Each scene shows the same named points in several views. A view is turned or mirrored, shifted and resized as a whole, has a little noise and may leave points out.
(in the rows, 128 means zero)

Scene 1
View 1
bigaf: [124 164 120 114 130 156 107 115 154 143 112 128 119 116 126 112 108 149
 151 112 123 119 135 138 137 126 121 119 121  90 132 120]
digi: [141 129 123 123  87 136 123 123 143 118 117 119 123  88 131 125 135 133
 153 113 107 140 139 119 102 104 122 124 134 122 134  98]
Medo: [116 165 121 119 125 176 118 124 160 128 130 126 123 102 150 120 108 153
 161 104 112 116 135 145 143 138 132 117 104 101 138 132]
Bomik: [134 156 119 123  88 139 114 110 143 133 151 134 133 101 158 105 126 146
 151 108 120 149 112 136 116 118 135 135 127 113 124 133]
Toz: [127 139 123 121 117 162 123 130 154 120 103 116 113  92 123 133 121 140
 159 111 104 117 151 125 122 118 118 113 120 110 143  99]
lim: [119 170 119 115 131 165 108 116 158 141 124 129 123 115 138 110 105 154
 155 107 121 119 132 145 145 136 127 120 113  89 130 132]
zupot: [126 161 122 129 115 159 126 127 148 134 112 128 105  92 128 117 112 145
 146 126 119 128 138 126 115 107 115 129 122 109 147 107]
mak: [130 151 120 115 139 148 109 124 151 146  74 119 101 113  88 120 110 140
 145 124 123 110 155 121 124 109 102 115 134  88 141  89]
pok: [126 172 119 123 127 154 115 119 148 151 109 134 104 107 120 106 104 148
 140 128 130 128 132 131 123 110 112 130 126  95 141 113]
pupi: [140 106 123 108  80 140 114 120 152  97 132 106 154  94 150 139 149 134
 176  78  88 131 139 131 124 136 141 105 124 120 116 113]
Rofi: [127 159 116  98 131 144  87 103 157 147 125 126 145 140 132 105 114 154
 161  89 126 118 124 153 159 150 134 111 123  74 108 141]
ful: [131 148 120 120  90 147 116 114 148 121 148 128 138  98 162 117 129 145
 159 100 111 142 120 138 122 126 139 127 121 115 124 131]
mifo: [140 137 123 122 118 137 120 128 144 138  75 118  95  96  88 125 122 131
 142 131 118 124 155 109 100  91  98 121 141 106 145  74]
Mok: [150 121 125 136  67 124 135 127 131 117 114 122 109  69 124 126 144 124
 142 128 106 156 137 102  72  78 111 137 146 139 142  81]
zodi: [135 157 113  91 116 124  77  90 153 152 145 129 162 152 143  92 120 155
 162  79 130 131 108 157 160 155 145 115 130  70  90 155]
kapo: [135 143 124 123 130 145 121 130 146 142  67 118  89  98  81 124 114 135
 140 136 121 116 160 110 104  92  94 120 140 101 152  72]
lel: [128 159 121 127 106 154 120 120 148 132 128 130 117  95 141 114 116 146
 149 117 118 135 130 132 116 115 124 131 122 111 139 118]
zikaz: [137 139 120 110 114 137 106 115 149 135 104 119 125 113 115 118 124 139
 155 106 116 125 139 129 125 119 120 115 134  95 124 106]
Kan: [131 146 122 119 138 154 116 130 151 140  67 116  94 104  84 127 111 138
 146 129 118 109 161 115 118 104  98 115 133  95 148  79]
feb: [142 143 121 118 104 126 110 115 141 143 107 126 117 106 114 112 125 138
 143 119 123 138 132 121 107 103 114 128 142 104 128 100]
vili: [117 153 123 116 145 179 118 132 165 128  90 116 108 106 115 132 104 146
 161 111 109  99 158 133 142 131 114 106 110  93 146 104]
View 2
Mok: [104  98 151 178 151 137 137 134 115 156 104 163 140 100 108 160 115  57
 138 143  87 164  92 103 197 143 143 127 130 107  98 160]
vili: [134  99 106 135 134 170 148 159 108 107 100  83 109 102 143 142 134 119
 139 140 116 107 148 142 150 120 113 128  87 120 122 163]
digi: [116 107 137 164 146 158 137 144 123 131 112 143 129 101 118 154 109  75
 135 147  94 144 104 124 162 125 132 121 117 116 105 156]
mifo: [104  94 123 159 146 135 140 129  93 125  84 113 115 109 144 149 140  87
 133 120 103 128 121 126 184 146 135 144 118 105  95 167]
Kan: [113  93 112 149 142 142 143 135  90 112  79  91 107 108 152 144 148 103
 133 118 111 113 138 136 174 142 126 145 106 107 100 168]
zodi: [134 129 115 149 145 194 114 150 144  76 161 134 118 119 152 120  86 106
 107 141 117  90  89 191  64  73 135 110 121 152  90 140]
zupot: [133  87 125 149 142 157 142 155 108 136 122 123 133 107 128 138 129 107
 133 140 120 124 123 128 166 126 139 129 109 128 110 162]
zikaz: [117 111 122 155 144 163 132 140 117 106 110 119 115 108 141 142 115  92
 127 134 103 116 111 149 138 116 129 127 114 122  99 156]
mak: [114  96 111 148 143 148 138 136  94 108  91  96 109 112 156 140 142 105
 127 118 115 107 131 144 160 133 130 144 108 113  98 165]
pok: [133  86 119 146 145 156 135 151 102 126 129 120 132 115 143 128 133 116
 124 128 132 109 122 141 153 121 146 135 115 133  99 161]
bigaf: [135  99 115 143 141 169 134 155 114 109 129 111 123 111 143 131 123 116
 124 136 124 104 122 152 132 110 134 126 107 134 106 158]
Medo: [150 100 115 136 134 185 142 174 126 118 139 111 129 102 126 135 115 122
 135 158 123 112 131 143 132 100 126 113  91 139 127 156]
Bomik: [136 104 137 157 145 173 128 158 134 132 156 158 144 109 118 134  98  94
 122 153 114 130  92 139 131 103 147 113 122 140 104 149]
ful: [137 110 135 156 143 181 133 164 140 126 148 150 138 103 114 142  94  93
 129 162 106 134  99 138 129  99 134 107 112 138 114 149]
Toz: [127 104 122 149 137 165 144 155 116 121 102 110 119  99 127 151 123  97
 139 147 102 128 130 129 160 123 120 123  98 117 118 160]
feb: [114 102 129 161 149 149 130 134 111 122 117 138 125 111 138 140 119  86
 123 127 107 124 101 140 153 125 143 132 126 121  90 158]
lim: [144 100 113 138 138 179 136 163 121 111 140 111 126 110 140 129 118 122
 126 144 128 102 124 155 122 101 133 121 102 141 114 155]
lel: [139  93 127 149 141 167 138 162 119 136 137 133 139 105 121 138 118 105
 132 149 119 126 115 131 153 115 140 121 109 134 113 157]
Rofi: [136 118 109 142 141 188 125 154 132  84 142 113 114 115 153 125 103 115
 116 138 119  91 112 178  88  86 129 117 107 143 101 148]
kapo: [107  88 118 154 147 132 141 130  85 123  78 102 112 110 150 146 149  97
 131 114 110 121 132 128 188 149 134 150 114 104  94 170]
pupi: [121 135 135 163 141 187 136 153 153 108 113 138 115  90 110 165  82  68
 141 172  71 146 101 137 127 101 107  98 101 117 120 147]
View 3
bigaf: [190 172 104  92 124 136 121 138 154 100  83 154 117 136 130 116 159 130
 133 130 146 116 107 106  73 124  74 135  93 136 105 165]
digi: [117 175 124 128 115 182 134 149 124 114 118 110 150 194  85 100 172 143
 156  94 178 139 131 103  93 102  91 126 137 121  95 171]
Mok: [118 186 148 148 112 186 169 144 118 137 149  85 165 221  52  97 180 114
 159  51 194 130 155 109 120  71 112 106 152 135  90 184]
mak: [198 180 159 138 104 137 155 122 159 102  63 157 108 150 102 106 165 130
 149 132 158  94 113 151  83  76  82 120  79 138 114 191]
kapo: [192 186 178 156  99 150 178 119 156 115  78 146 113 167  74 101 168 126
 162 110 166  83 131 157 101  47 100 107  86 146 121 199]
Rofi: [177 163  87  80 133 118  86 139 144  75  65 154 121 132 159 116 156 124
 109 169 144 151  78 109  45 171  42 154  89 117  75 158]
lel: [167 173  91  87 126 161 128 147 143 120 121 129 134 152 111 118 162 132
 143  95 154 119 129  81  92 117  92 132 118 141 109 156]
lim: [187 168  83  74 126 139 107 142 152  98  88 156 117 127 140 118 155 138
 131 133 140 120 103  91  68 139  71 145  95 134 107 154]
zodi: [166 158  72  74 146 101  66 144 130  65  78 136 138 144 173 115 158  94
  83 167 149 184  70 105  37 206  29 157  97 109  40 157]
vili: [178 174 122 105 102 165 129 136 163  98  58 178  98 129 118 109 160 181
 168 146 146  93 109 116  73  90  81 140  83 131 143 166]
pupi: [ 66 163 104 118 113 195  95 162 114  89  97 116 154 198 107  94 174 182
 157 131 180 177 106  91  63 137  65 148 146  91  88 155]
ful: [129 167  73  80 132 165 101 159 126 109 125 116 149 168 120 113 165 135
 133 102 160 153 118  69  79 147  76 142 137 123  85 148]
Medo: [168 166  73  68 123 164 103 151 151 104  93 158 116 127 134 120 155 167
 149 128 141 118 112  73  70 132  79 148 106 133 123 145]
Kan: [192 183 169 145  97 150 166 122 161 107  64 160 106 156  88 103 166 141
 163 127 161  84 121 153  90  58  90 118  80 140 127 193]
Bomik: [149 170  74  81 139 149 109 152 125 114 135 107 154 168 120 117 165 105
 120  92 161 152 121  71  85 150  80 135 132 131  74 153]
feb: [166 177 138 127 122 141 144 136 135 108 106 117 141 179  96 105 170  99
 132 103 170 127 123 127  90 104  82 121 111 133  81 183]
mifo: [168 186 176 159  99 160 172 126 146 116  88 133 124 180  69  96 172 130
 164 104 175  98 131 150 100  54  98 110 101 138 112 198]
View 4
Kan: [154 149 159 158 123 130 104 131 131  94 153 122 137 140 119  96 159 137
 165 159 124 150 161  78 114 128 131 125  93 121 103 130]
bigaf: [131 149 166 126 115 130 131 138 123 125 165 136 154 116 111 108 148 115
 129 153 157 161 115 111 150 131 126 124  99 115 129 121]
zodi: [117 176 181  83 119 141 131 151  72 188 180 169 154 105  97 110 144 111
  91 162 177 162  81 111 203 143 127 127 109 118 172 107]
vili: [144 131 155 141 115 135 130 147 145 120 170 125 157 133 121  90 163 127
 151 146 139 173 144 113 125 117 103 122 103 129 127 117]
mak: [150 158 165 146 121 129 110 132 124 101 158 128 137 136 112  98 153 133
 157 160 131 155 152  76 125 132 132 124  92 119 112 126]
feb: [132 156 164 147 128 130  96 128 100 121 138 130 143 114 120 116 155 119
 135 163 152 119 117  95 153 135 153 138  97 109 104 139]
Bomik: [110 140 164 133 123 132 116 135 104 144 139 134 164  90 125 125 152  96
 108 151 179 118  76 138 175 131 144 141 106 106 114 138]
lim: [125 143 168 119 111 129 142 143 128 134 169 138 162 112 110 106 148 109
 123 149 164 169 105 124 154 128 118 123 102 115 138 118]
Mok: [128 130 149 190 142 133  65 126 104 113 101 108 149 106 151 122 172 115
 142 156 147  69 112 115 145 125 165 157 105 108  62 163]
zikaz: [137 154 163 139 126 137 103 140 103 140 151 136 147 122 120 102 161 125
 135 159 147 136 123 100 154 130 133 134 103 122 121 127]
kapo: [154 152 160 167 126 125  94 124 128  83 143 116 134 136 122 103 158 135
 168 162 124 135 161  72 113 132 143 129  90 116  88 138]
Toz: [138 127 151 157 124 139 108 143 131 128 148 122 158 124 134  97 169 123
 144 148 143 136 132 119 134 115 118 134 107 125 110 131]
pok: [129 150 169 137 113 120 128 127 129  99 154 128 151 112 110 118 141 109
 136 154 158 153 115 104 138 136 139 126  90 105 112 132]
ful: [113 130 158 136 125 138 115 144 109 157 142 133 169  95 132 115 162  99
 109 147 174 123  81 147 174 123 129 142 112 115 122 134]
zupot: [128 134 158 153 119 127 119 130 136 105 144 118 158 112 124 114 153 110
 140 150 155 139 116 119 136 125 135 132  97 109 101 138]
Rofi: [127 164 175  97 114 138 137 148  98 165 182 156 154 115 100 100 148 117
 110 158 166 173 102 110 177 134 117 122 105 122 162 108]
Medo: [122 124 159 129 111 133 143 148 141 139 166 130 171 110 123 103 156 107
 124 140 166 165 104 144 149 118 107 125 108 120 134 120]
pupi: [127 124 144 150 136 158  86 161  91 195 139 133 167 113 152  92 191 122
 116 149 153 105 106 143 176 109 115 151 130 141 126 129]
lel: [120 131 160 144 118 128 123 134 130 120 146 124 164 103 126 116 153 102
 126 147 165 136 100 133 149 127 132 133 101 109 109 138]
digi: [129 134 152 164 132 138  87 137 106 135 125 121 155 110 141 111 170 117
 133 155 152 103 112 121 152 122 142 147 108 118  95 144]
View 5
pupi: [170  79  87 145 130 126 133  58 124  91 168 128 192 116  64 123  91 157
  86 154 146 143 156 139 139  94 197 154 193 119 151  89]
ful: [127 105  83 166 120 124 135  88 145 110 125 109 181 113  43 117 126 130
  93 186 126 122 165 155 159 129 165 164 152 115 135 102]
zupot: [120 113 100 138 129 110 124  98 140 144  99 120 173 172  97 129 139 131
  74 191 131 147 169 172 172 116 127 136 122 142 123 156]
Bomik: [119 114  77 175 123 124 133  93 148 104 106 105 172 112  47 129 140 135
 102 200 121 112 168 154 162 131 150 172 138 108 122 109]
Toz: [143  93 107 126 132 113 122  83 126 145 126 128 184 175 105 122 117 139
  68 171 136 159 160 168 160  99 148 121 148 145 136 146]
pok: [113 113 104 156 133 119 117 106 132 163  80 113 170 177  98 121 149 133
  84 210 103 133 162 169 174 117 115 120 113 127 102 154]
kapo: [141 108 107 118 151 104 107  87 111 153  86 141 164 223 171 151 139 173
  65 197 136 161 165 160 166  67 106 104 121 146 102 194]
digi: [145 111  81 136 137 108 128  74 135  92 121 130 174 151 102 151 127 163
  82 180 157 145 172 149 159  92 146 160 149 128 132 141]
zikaz: [146  89  98 154 143 127 116  82 113 138 110 123 175 165 104 126 124 163
  90 191 108 131 153 145 156  90 147 118 150 116 108 130]
lel: [115 112  92 150 124 114 127  98 146 135 105 114 176 147  72 122 138 122
  82 192 127 138 168 173 169 128 138 148 130 133 129 138]
mak: [141  93 114 135 147 120 106  92 104 175  91 130 173 211 143 127 132 162
  75 196 106 145 151 156 163  80 118  88 129 134  97 168]
bigaf: [123  93 108 160 132 130 116  99 121 171 100 112 180 166  82 103 132 131
  87 197  90 127 152 164 165 117 137 109 135 123 107 128]
vili: [138  78 126 128 131 121 115  95 115 198 121 125 191 196 103  94 111 122
  62 172 103 162 147 178 162 105 143  83 142 150 127 148]
Kan: [144  96 117 121 150 111 106  89 106 170  94 138 172 221 159 133 128 161
  66 190 122 161 156 163 164  74 116  89 130 145 104 180]
mifo: [145 111 100 121 151 105 110  81 115 131  93 140 164 210 160 157 138 177
  73 194 143 156 168 153 164  69 113 118 128 139 107 184]
Medo: [120  89 110 152 117 127 128 104 137 174 122 108 192 149  49  88 117 102
  77 177 101 142 155 180 166 136 155 119 142 138 135 118]
Rofi: [134  71 110 193 133 153 115  97 104 178 110 102 187 136  51  81 119 134
 107 201  51  98 134 145 152 119 160  96 158  93  93  85]
feb: [135 110  87 156 144 118 117  84 123 116  92 125 166 164 115 146 142 172
  93 206 124 126 166 145 160  90 129 141 134 114 103 146]

In a view up to two points have been moved. Name them for each view, in the order of its rows, or write -.
view 1 => lel
view 2 => -
view 3 => digi, mifo
view 4 => -
view 5 => -

Scene 2
View 1
pakeg: [142 110 121 131 111 133 127  94 137 125 122 167  93 121 134 163 127 122
 115 145 123 126 143 130 128 111 126 124 121 172 119 170]
bitov: [136 101 135 143 128 119 116 117 129 139 117 191  93 118 138 146 148 114
 134 126  98 156 141 109 117 111 129 105 121 141 128 178]
fikis: [137 116 154 161 120 102  95 100 101 119 128 178  82 119 147 139 154 110
 111 112 101 182 145  97 121  99 106 132 126 118 139 166]
fegip: [124 105 143 171 123 103  98 101  87 110 128 198  78 115 143 141 158 102
 109 103  88 183 147  94 129 103 128 118 125 118 137 163]
Ronos: [143 104 134 130 120 130 121 117 147 143 116 175 102 121 136 151 135 126
 135 137 104 143 142 119 113 113 119 107 117 156 116 179]
kaga: [152 131 143 136 108 118 109  83 128 123 134 147  87 124 144 155 130 126
 101 140 137 145 142 123 125  96  92 153 126 155 127 163]
nuko: [134  87 124 121 103 148 140 130 157 138 111 177 114 121 128 159 117 134
 137 137  88 133 158 128 112 120 132  83 110 170  87 175]
gufad: [131 107 175 153  93 114  98 129 111 116 131 163 102 125 149 134 130 132
 114 101  70 203 167  93 106  96  86 105 113 114  95 156]
Puv: [143 101 158 120  72 147 129 131 153 128 125 139 119 129 134 154  96 154
 119 129  87 161 175 123 104 104  88  97 106 161  64 158]
Feto: [138 115 152 141  95 123 111 102 121 114 132 154  95 125 142 151 124 130
 102 123 104 168 161 112 121  97  96 125 119 143 104 155]
Neziv: [149 133 163 159 134  88  82  93 101 132 134 170  74 120 154 133 167 107
 110 118 122 185 129  92 117  90  85 152 130 111 158 172]
zite: [124 105 100 143  83 146 139  65 112  85 131 169  83 117 126 180 110 121
  80 138 121 117 164 142 154 111 149 130 124 188 105 147]
Pog: [132 120 156 164 113 100  91  93  87 105 136 175  76 122 148 139 152 111
  96 106 102 190 150  97 126  94 103 137 128 116 136 158]
Sil: [135 105 157 146 110 118 108 124 123 130 123 175  99 121 142 141 139 124
 127 116  85 178 152 103 109 104 104 105 117 128 111 168]
dol: [133 103 147 154 129 108 103 118 114 131 119 193  89 117 142 138 155 111
 130 115  88 176 142  98 115 107 119 108 121 125 130 176]
Zulok: [130  94 144 139  96 133 122 128 130 124 121 175 106 121 136 148 123 134
 126 118  77 167 165 112 113 110 119  90 113 146  88 164]
ler: [128 112 157 147  64 130 114  96 106  91 139 145  96 126 140 154 104 140
  81 111  92 178 183 117 128  94  91 124 119 145  82 139]
Zap: [136 108 134 130  90 138 128 101 137 116 126 156 101 122 135 160 113 134
 107 134 106 143 159 129 126 107 113 117 116 166  95 159]
meto: [128 105 117 168 152 104 105  92  98 125 119 216  70 110 139 148 177  91
 123 123 107 152 125 102 133 115 153 121 131 132 166 181]
ronag: [138 102 184 123  51 144 119 144 145 118 131 125 127 133 141 143  85 164
 109 111  66 191 193 111  97  93  64  90 103 143  42 146]
View 2
ler: [157 135 132 172 109 126 157 128 123 133  59 131 121 128 132  54 129 124
 230 196 146 123 188 146 170  50 132  77 127 105  99 146]
fegip: [158 163 163  90  93  97 171 124 124 134 134 114  97 129 154  68  55  93
 155 161  96 117 153 116 138  60 161  44 149 100  68 183]
bitov: [161 126 191  97 106 111 158 161 126 133 113 114 125 130 122  86  84 115
 129 128 122 115 145 101 137 105 142  36 141  76 102 192]
dol: [159 129 180  79  98 100 167 138 137 132 117 115 123 134 134  77  63 110
 141 149 112 117 150 109 137  85 143  35 142  81  92 188]
Zap: [165 125 172 164 119 140 148 170 105 129  68 125 128 123 113  78 142 129
 175 141 160 123 162 118 156 101 126  59 134  86 115 165]
fikis: [164 162 163  89  93 117 178 107 131 118 104 130 111 140 139  64  57  98
 156 168 105 132 153 107 148  70 135  44 142  87  71 189]
meto: [163 182 196  83  94 116 171 147 100 124 153 108  83 125 146  89  58  81
  99 112  94 122 123  86 125  91 166  28 160  94  59 208]
Sil: [158 112 169  92 105 106 163 137 149 135  94 120 139 137 125  72  77 123
 164 164 126 114 163 120 145  86 131  43 136  78 109 177]
gufad: [155 107 144  93 101  89 168 110 165 141  82 125 148 142 133  55  71 128
 202 200 121 111 186 139 155  57 127  55 130  84 108 162]
Ronos: [164 112 193 115 109 128 155 172 125 128  87 119 140 130 107  87 109 127
 135 121 145 119 146 100 144 117 124  41 137  68 121 188]
zite: [161 174 171 221 119 155 137 192  55 129  94 114  79 102 132  82 171 107
 176 121 159 127 150 117 157  85 160  68 142 119  80 162]
nuko: [154  79 195 139 124 111 129 210 124 147  92 106 144 117 108  92 146 145
 150 116 166 100 154 118 141 128 138  45 133  75 143 169]
Pog: [161 167 154  93  88 112 183 100 127 122 109 129 106 139 145  64  52  94
 166 175  98 130 161 113 148  55 143  49 142  94  67 182]
Neziv: [177 183 159  72  81 142 203  63 135  93  82 150 115 157 127  64  27  88
 145 177  92 152 149  83 156  70 111  44 141  75  60 208]
ronag: [150  50 134 144 121 100 145 139 175 148  28 133 185 140 108  50 135 167
 251 214 172 105 212 161 175  73 104  70 110  76 159 133]
pakeg: [169 142 190 158 113 154 151 176  91 119  82 124 119 122 110  86 132 119
 140 113 151 131 142  96 149 115 128  49 138  83 102 186]
kaga: [180 176 174 148  98 176 177 118  96  95  59 147 112 139 112  70 103 103
 157 147 135 152 147  87 164  90 110  57 134  81  79 195]
Feto: [163 135 159 139 105 132 165 132 125 123  69 133 130 135 123  65 109 123
 186 169 141 127 169 118 161  78 123  57 131  88 101 171]
View 3
kaga: [141  86  99 143 138 191 115 149 146 103 169 121 140 124 107 173 148  93
  94 102 148 146 120 151 127 137 125 103 117 139 160 109]
ler: [141 127  59 136 116 178  80 132 126 128 175 140 134 153 101 154 125 108
  61  93 117 131 133 140 116 161 110 148 121 108 141 102]
Neziv: [150  75 138 119 128 181 108 104 122  76 172 134 153 141  93 169 143  73
 108  83 138 137 102 179 174 107 130  97 160 126 134 117]
Puv: [119 161  64 143 139 203  83 125 128 124 130 111 136 167 134 149 131 112
  46 131 142 144 123 131  89 178 123 142 119 142 161 115]
zite: [141 100  74 164 132 163 129 172 161 155 163 128 130  99 112 144 148 134
  97  90 122 106 147 103  98 156 106 102  86 124 125  88]
dol: [133 115 135 131 136 172 110  91 117 102 129 118 153 151 116 137 143  99
  96  98 130 109 108 146 146 127 125  97 156 137 113 118]
fikis: [144  97 124 126 128 172 105 100 118  97 159 132 149 146 101 152 139  91
  97  85 129 120 110 159 157 122 122 105 155 123 121 115]
Sil: [130 128 114 131 135 181  99  96 115 106 134 119 149 160 120 141 138 100
  79 106 133 122 111 146 131 140 125 114 149 135 128 118]
pakeg: [128 106 106 155 148 183 127 146 150 123 138 109 139 119 125 150 151 114
  97 113 145 126 126 124 109 144 123  90 110 152 142 108]
meto: [141  80 159 141 141 154 139 105 133 108 134 121 155 117 111 134 156 108
 131  81 127  89 113 136 157 107 121  65 151 139  91 108]
fegip: [144  98 129 128 123 157 110  93 117 108 150 135 152 143 102 135 139 101
 103  78 116  97 115 148 157 119 116 101 156 117  97 110]
ronag: [121 180  46 127 124 205  55 108 110 121 141 123 135 194 126 150 114 104
  20 125 132 152 121 144  94 188 120 174 130 124 164 119]
Feto: [136 117  91 137 130 185  96 125 128 113 158 125 141 145 110 155 135 101
  76 103 132 135 119 145 124 149 120 124 130 125 142 110]
Zulok: [122 147  99 137 137 181  98 104 121 124 122 113 145 161 129 133 134 114
  69 114 130 115 121 128 109 157 120 122 136 136 126 114]
bitov: [127 117 131 138 144 175 120 104 127 110 119 109 149 142 126 136 146 105
  97 108 137 112 112 136 129 132 126  91 143 148 119 115]
View 4
kaga: [118 158 108 108 183  92 128 109 151 133 120 143 124 185 152 120 109  79
 123 119 142 178  97 143 117 174 111 123 149 127 133 169]
Neziv: [117 141 128 101 200 102 150  78 184 120 129 111 127 156 151  90 119  60
  96  97 182 161 107 108 127 193 112 152 197 154 114 166]
pakeg: [118 161 111 106 150 122 109 133 147 134 117 154 139 170 142 127  98 104
 146 130 134 167 118 151 124 156 106 120 135 132 131 139]
bitov: [118 151 132 104 156 137 115 128 163 128 119 129 144 142 129  98 105 101
 145 117 161 146 130 127 143 157 103 136 167 153 105 129]
Ronos: [117 161 132 104 158 128 106 144 144 141 109 133 137 157 123 104 106 109
 160 120 148 155 119 137 146 136  99 118 145 139 105 149]
Sil: [127 144 139 104 191 132 118 124 151 136 101 119 136 148 122  84 128  92
 148 110 166 142 119 119 150 157 121 124 164 149  90 153]
meto: [116 137 121  98 146 147 129 100 196 105 139 140 158 129 152 108  95  91
 110 115 173 141 148 124 124 189 107 162 191 169 126  99]
Zulok: [132 145 137 108 182 147 102 145 135 140  92 133 141 151 117  93 130 109
 168 122 152 139 123 132 154 142 130 111 140 142  92 144]
ronag: [144 152 144 118 238 122  97 156  95 165  57 120 115 181 100  78 168  99
 192 116 139 147  88 130 169 126 150  74 114 120  69 203]
dol: [122 141 139 101 175 140 123 114 169 126 114 120 143 137 130  86 117  93
 137 110 175 139 130 116 149 166 113 139 177 160  99 137]
Pog: [131 130 128 105 210 131 136  89 176 118 111 126 137 150 146  90 137  73
 112 107 172 143 120 114 135 194 142 140 179 155 106 146]
Zap: [128 157 115 111 176 126 105 140 131 139  98 154 135 175 134 117 120 103
 157 130 129 161 110 151 135 151 126 106 125 128 118 153]
Feto: [130 148 122 110 203 120 117 121 141 137  99 138 129 172 137 101 134  86
 142 116 145 158 104 135 137 166 135 114 144 133 109 166]
fegip: [129 130 129 102 188 146 131  97 182 113 116 130 148 137 145  92 125  82
 118 109 175 137 134 114 137 190 131 149 185 163 107 124]
fikis: [125 138 129 103 198 126 132  95 172 121 113 123 138 149 143  92 128  77
 118 107 172 148 119 116 136 185 128 140 181 153 108 148]
nuko: [122 163 132 106 144 144  89 166 128 147 101 145 143 153 113 110 105 127
 184 131 137 147 126 149 149 123 106 106 125 136 102 135]
Puv: [131 162 134 114 198 121  95 157 107 158  77 135 122 178 110  99 136 109
 185 123 133 157  97 144 156 125 127  87 114 120  90 181]
gufad: [135 133 146 109 228 134 122 116 145 138  83 113 130 153 118  74 157  83
 151 107 168 136 108 111 160 163 145 115 161 146  78 170]

In a view up to two points have been moved. Name them for each view, in the order of its rows, or write -.
view 1 => Pog
view 2 => Neziv, kaga
view 3 => -
view 4 => Ronos, fegip
